Points on a hilly landscape, in no order, each with its height.
From any point a ball takes the steepest step (drop divided by distance) to one of its 2 nearest points. It stops when none of these is lower. Distance is the straight distance between rows; heights are no part of it.
J622: [116 140 195 184 119 102 146 158 152 105 119 132  99 144 186  83 153 141
 162 107 136 179 174 109 138 170  74]  h=64.8
J782: [130 136 158 149 161  93 132 141 151 109  83 119 128 160 163 119 145 145
 168 128 100 140 107 137 163 121  81]  h=42.7
J439: [175 102 162 117  84 134  98 116  98 136 142  79 154 104 120 163 139 133
 116  92 119 105 139 112 127 172 197]  h=62.6
J793: [144 121 102 181 104 108 158 127  47 112 133 121 116  92  87  73 141 180
  75 184 148 155 136  84 156 122 184]  h=43.7
J68: [158  86 135 167 142 132 105 107 124 132 141  71 135  75 145 164 119 108
 105 140 128 104 108 119 108 107 145]  h=34.0
J294: [155 148 147 135 115 129  99 130 129 128 107  72 119 105 141 190 178 101
 162 110 100 131 200 111 104 157 166]  h=68.4
J553: [132 130 108 138 143 134 114 101 163 123  86 114 115 117 112 180 159 121
 158 148  84 104 162 149  63 131 112]  h=62.4
J297: [112 149 150 185 119  98 120 160 165 119 126  93  74  98 150 155 164 104
 144 121  96 166 198  92 122 157 126]  h=70.2
J234: [120 162 120  58 138 150 116 112 117 166 139 136 154 152 126 135  95  96
  99 112 131 127 145 110 106 163 148]  h=70.8
J673: [160  80  96 115 164 137 148  99  54 161 112  93 148  97 123 125 163 139
  56 174 179 131 162 109 154  78 144]  h=59.6
J326: [151  89 128 176 158 103 116 132 165 118  87  94  97 110 126 168 133 137
 142 167  93 109 169 135  69 125  97]  h=65.7
J88: [170  95 153 172 123  84 124 117 102 119 109  92 147 104 131  72 113 168
 104 133 112 118 119  91 147 168 165]  h=55.6
J982: [111 122  71 104 164 145 173 125 122 150  97 168 125 123 100  93 138 118
  81 132 114  88  82 137 135  75 129]  h=73.6
J771: [127 111 169 161 113 129 138 123 117 104 133 146 142 116 132  90 104 148
 117 146 159 138  69 148 131 109 156]  h=45.4
J93: [122 109 188 156  61 126  83 117 122 149 178 108 133  86 145 120 138 115
 164 100 117 141 119 106  82 165 185]  h=57.8
J980: [ 77 154 118 116 122 140 143 155 145 108 124 188 134 163 119  86  92 141
 157 112 148 112 101 159 124 156  85]  h=55.0
J960: [180  69 125 144 128 120 111 143 117 139 129  47 156  65 136 200 165 106
 120 126 144  89 187 134 100 106 122]  h=22.4
J299: [163  95 138 176 150 113 101 131 138 131 136  61 130  77 147 191 155  99
 111 128 104  83 168 115  90 111 138]  h=28.3
J806: [154 141 142 107  95 145 107 129 113 143 143  89 143 108 124 180 155 102
 135  92 134 113 180 108 110 173 181]  h=65.6
J758: [105  97 145 177 114 122 151 125  95 119 132 144 120 139 115  64  86 176
 127 158 180 164 108 123 122 126 145]  h=49.8
J261: [142 103  62  68 167 164 144 124 128 165 113 129 158 138 116 149 145 101
  69 113 131  72 148 139 139 105  98]  h=82.1
J386: [148 168 126 106 136 130  89 113 195 101 105 131 123 130 110 200 148  78
 179 128  79 101 160 149  80 110 115]  h=59.5
J73: [119 186 146  55 127 109  97 108 162 126 155 162 154 200 160 112 108  89
 176 101 123 156  96 152 183 147 102]  h=54.9
J997: [137 134 115 106 128 121 116 174 165 120 135 123 133 130 129 187 117 123
 133 111  90 101  90 127 182 109 130]  h=41.0
J444: [ 92 142 157 117  75 137 144 154 148 100 151 179 153 162 132  85  78 146
 146  88 152 130  91 134 150 167  92]  h=52.4
J490: [ 90 180  98 124 126 162 152 107 179 128 154 148  83 136 125 178 155  60
 131 117 103 114 166 124 113 136  91]  h=78.0
J387: [ 80 176 135 128 143 161 160  91 160 149 175 141  78 139 152 134 138  65
 152 131 125 145 141 132  98 152  88]  h=81.2
J511: [106 145 162 118  92 140 133 139 134 138 169 147 139 146 122  96  87 130
 119  97 133 110  87 117 151 179 150]  h=46.8
J459: [126  88 152 184 158  87 122 150 173 103  83 120  92 108 140 143 135 162
 150 181 104 125 140 157 100  98  95]  h=68.3
J486: [124  90 130 190 155 113 139 143 136  98  91 143  99 111 127 118 125 172
 141 168 144 140 110 162 106  82 116]  h=70.6
J751: [121 156 134  81  98 133 115 148 137 126 179 151 137 141 108 137 101 146
 113  93 104 117  75 127 193 168 179]  h=41.8
J892: [128 112 101 167 169 135 152  96  75 142 102 155  81 157 108  30 135 173
 121 182 181 168 120 115 113  74 121]  h=65.8
J755: [118 151 117  85 106 135 152 129 123 118 144 164 157 138 108  96 116 150
  88 120 113 106  67 138 186 126 187]  h=37.3
J168: [ 73 140 108 122 157 168 153  89 134 172 152 171  86 146 126 113 114 113
 128 149 136 139 122 140  89 144  85]  h=84.8
J98: [177  88 162 158 108 115 117 102  86 135 152  72 145  94 125 113 144 160
  85 127 113 119 119  89 143 167 193]  h=59.0
J191: [129 137 120  85 161 118 147 159 149 123 115 119 146 119 115 128 137 146
 114 151  86 108  69 154 195  40 166]  h=29.8
J646: [152  78 161 184 133 114 113 120 119 119 126 114 139  69 139 117 114 146
 100 162 139 134  90 125 111  87 175]  h=40.3
J599: [142 102  60 156 135 114 156 144  37 138 117 122 113  95  99 112 146 176
  75 190 167 177 153  85 156  85 170]  h=49.4
J246: [122 109 136 120  96 135 113  94  66 162 172  99 133 128 116 121  92 135
 109 157 168 153 127 100  97 150 168]  h=63.5
J55: [131 183 131 104 127 136  81 122 179 114 170 131 130 137 150 170 116  69
 152  94  95 132 120 132 162 128 133]  h=51.8
J986: [105 176 110  57 147 108  93 113 164 121 115 163 135 185 131 138 106  95
 137 112 107 123 115 149 136 149 116]  h=47.7
J328: [123 112  78 123 169 129 171 140 109 172  81 108 109 136 114 142 148 156
 114 140 109 118 132 117 137 105 118]  h=67.6
J802: [119 142  83  78  98 159 177 140  56 149 151 164 149 126  86 100 110 144
  70 141 143 126 112 112 156 114 206]  h=33.7
J911: [157 129  97 132 114 131 171 122  43 146 138 126 147 108  93  91 139 165
  67 156 144 122 118 102 154 121 205]  h=38.7
J813: [123 113 200 155  83 131  91 145 156  86 122 135 131 114 171 133 152 138
 205 109 142 167 143 170  74 133 118]  h=65.5
J965: [104 146  94  73 157 117 104 143 162 118  96 151 128 157 112 175 114 117
 147 125 110 112 116 164 112 120 115]  h=41.5
J174: [165 180  98  85 132 121  58 137 179 115 158 133 129 133 126 199 123  57
 144  76  92 100 164 127 151 125 128]  h=55.2
J546: [161  97 184 186 115  91 108 147 135  97 109 115 147 123 159  79 123 165
 145 105 106 122 116 114 160 151 121]  h=51.7
J728: [107 129  86  78 153 114 150 170 160 135  92 125 113 141  87 199 132 144
 140 155  82 107 113 163 119  71 121]  h=32.4
J162: [161 192  99  88 139 121  77 101 215 108 144 136 122 130 122 204 146  44
 176 108  85 116 178 139 123  99 124]  h=57.3
J603: [142 146 147 109 163 115 142 113 154 105  87 133 140 182 169 101 159 139
 170 136 118 164 105 156 173 102  48]  h=37.6
J848: [ 92 151  70 116  97 152 181 144  74 138 139 187 132 142  64  59  94 156
  97 144 149 131  96 123 146 118 176]  h=39.7
J148: [121 129 201 165  80 123  90 130 138 111 140 119 114 108 170 110 146 122
 194 100 115 157 134 144  72 149 160]  h=62.5
J568: [ 79 144 102 116 101 144 168 151  94 135 123 175 137 162  96  74  88 155
 120 129 158 118  84 124 127 160 130]  h=47.2
J951: [148  91  59 122 145 139 176 105  46 159 144 119 127 105  88 111 144 135
  66 184 176 162 126  98 149  58 144]  h=55.1
J176: [132  88  73 142 162 134 134  65  77 145 123 124 123 117  86 119 125 133
  84 190 161 147 113 105 101  73 117]  h=59.8
J514: [ 98 180  64  77 141 137 127 113 184 141 147 178 100 146 124 156 139  80
 112 119  90 113 163 143  99 151  84]  h=74.0
J958: [145 152 161  87 120 141 136 117 106  99 122 177 175 150 113  52 107 148
 119 129 118 125  64 128 190 132 171]  h=33.8
J918: [143 112  91 132 115 155 119  97 134 153 162  97 147  87 119 180 159  67
 108 104 167  73 183 126  90 146  88]  h=34.3
J391: [134 172 125  84 159 139 131 101 120 144  92 109 134 164 138 163 132  92
 134 117 111 135 148 110 123 169 115]  h=74.5
J467: [122 131 141  75  93 145 113 103  74 160 162 129 165 143  94 107  61 107
 105 136 151 126 152  99 100 172 171]  h=67.2
J748: [163 152 179  84 106 128 129 121 123  86 129 158 188 171 153  69 114 156
 150  95 141 140  61 146 189 127 128]  h=30.8
J197: [122 109 207 175 120 134 140 134 112 126 140 119 107 141 173  73 107 150
 166 120 152 190 157 124 110 169  92]  h=61.9
J214: [ 91 148  89 113 129 134 114 131 194 130 148 190  98 153 134 113 109  98
 113 116 111 114 118 169 102 147  72]  h=67.7
J384: [ 91 134 148 159 115 140 140 126 113 131 111 132 107 146 127 114 110 147
 161 129 141 137 123 124 107 169 114]  h=52.5
J359: [115 124 140 157  79 141  92 135 141 126 172 121 125  91 130 176 120 100
 154  87 125 113 117 126  88 160 171]  h=52.2
J266: [ 66 133 109 128 110 131 128 149 151 128 153 203 102 154 117  89  73 132
 107 110 153 111 110 149  99 144  80]  h=60.8
J205: [155 123 101  62 168 149 145 126 109 167 116  89 156 126 132 167 163 103
 116 105 144  69 163 136 149 121 105]  h=80.8
J330: [116 163 130 124 132 132 114 152 178 126 145 104 108 121 141 190 127  97
 153 124 101 111 111 132 141 126 131]  h=47.0
J242: [122  99  80 171 159 139 158  88  71 128  99 135 105 110 104  71 126 155
 109 185 165 137 102 128 107  68 128]  h=63.1
J532: [150 121 161 108 153  90 143 152 138  99  91 137 155 185 179  98 161 179
 159 122 123 200 134 141 206  84  58]  h=31.9
J265: [136  77 167 209 132  89 119 120  98 122 130 133 123 111 140  50 110 183
 120 144 168 178 149 102 122 146 133]  h=54.8
J677: [141  86 208 184 115 116 121 119 108 122 147 139 136 126 161  31 114 177
 142  98 159 176 155 108 115 152  98]  h=58.8
J613: [153 147 150 157 130  99 103 171 169 120 105  71 101 104 143 190 167 109
 157 121  65 143 194  99 133 136 134]  h=71.1
J104: [122 118 135 155 101 139 108 110 142 139 149 113 132 107 131 130  98 100
 127 108 131  94 108 119  68 168 128]  h=46.1
J815: [151 147 100  77 174 128 139 111 117 158  99  82 131 151 137 181 166 114
 125 122 114 113 182 109 143 148 123]  h=77.5
J805: [130 117 159 161 131 111 123 148 132 111  98 107 113 128 148 121 123 148
 147 127 117 137 119 126 142 154 132]  h=47.8
J637: [104  89 153 187 123 141 130 147 147 100 115 150 111 118 135 118 122 160
 158 147 159 148 100 183  72 103  88]  h=70.5
J818: [147 125 183 110 120 115 142 140 136  80 122 142 164 166 175  95 135 177
 154 105 162 170 102 151 188 121  90]  h=26.6
J322: [137 139 126 100 129 105 129 177 161  99 132 119 143 148 124 147 131 136
 142 142  79 108  64 145 206  70 135]  h=35.2
J781: [ 89 126  93 124 117 135 147 128  91 131 106 148 122 137  87 118 100 152
 125 132 160 118 114 122 110 146 143]  h=53.7
J893: [127 128 107  52 159 132 141 173 137 139 105 116 131 130  98 187 136 148
 109 148  87 116 110 147 168  41 158]  h=23.3
J649: [145  99  83 104 183 140 166 117  88 160  81  99 124 124 120 119 151 155
  76 155 128 128 138 109 155  96 156]  h=63.6
J608: [ 98 115  42  76 151 149 151 113 119 175 113 172 134 140  97 102 118 115
  52 112 131  82 125 124 118 109 102]  h=78.1
J722: [121  92 189 170 110 141 121 144 160  76 115 145 131 116 161 126 136 161
 176 105 153 157 106 169  94 123  89]  h=68.2
J350: [111 119  97 130 103 141 123 104  78 139 134 133 112 138  95 141  96 137
 113 159 180 140 127 121  75 135 130]  h=58.9
J451: [121 198 173 108 122 115  98 121 158 125 164 143 142 177 177 137 144  85
 181 102 124 185 101 139 198 141  97]  h=59.7
J761: [169  96 110 113 121 149 111 136 122 143 164  83 166  64 124 196 159  79
 131  97 171  47 190 145 123 129 110]  h=29.1
J184: [125 132 105 167 117 145 116 105 153 145 156 123 129  91 119 166 120  62
 103  98 129  82 158 118  53 157  99]  h=39.5
J221: [102 145 170 194 116  98 131 174 175 103 113 124  74 123 161 127 147 133
 152 119  92 172 189 112 150 165  88]  h=67.4

Two balls start at each pair of points below. Name the first point that both come to, or write never.
J205 and J673 => J802
J514 and J261 => never
J982 and J242 => J951
J637 and J622 => J960
J221 and J55 => never

For each start below, name the point where the ball stops.
J387 => J818
J608 => J802
J168 => J818
J451 => J893
J176 => J802
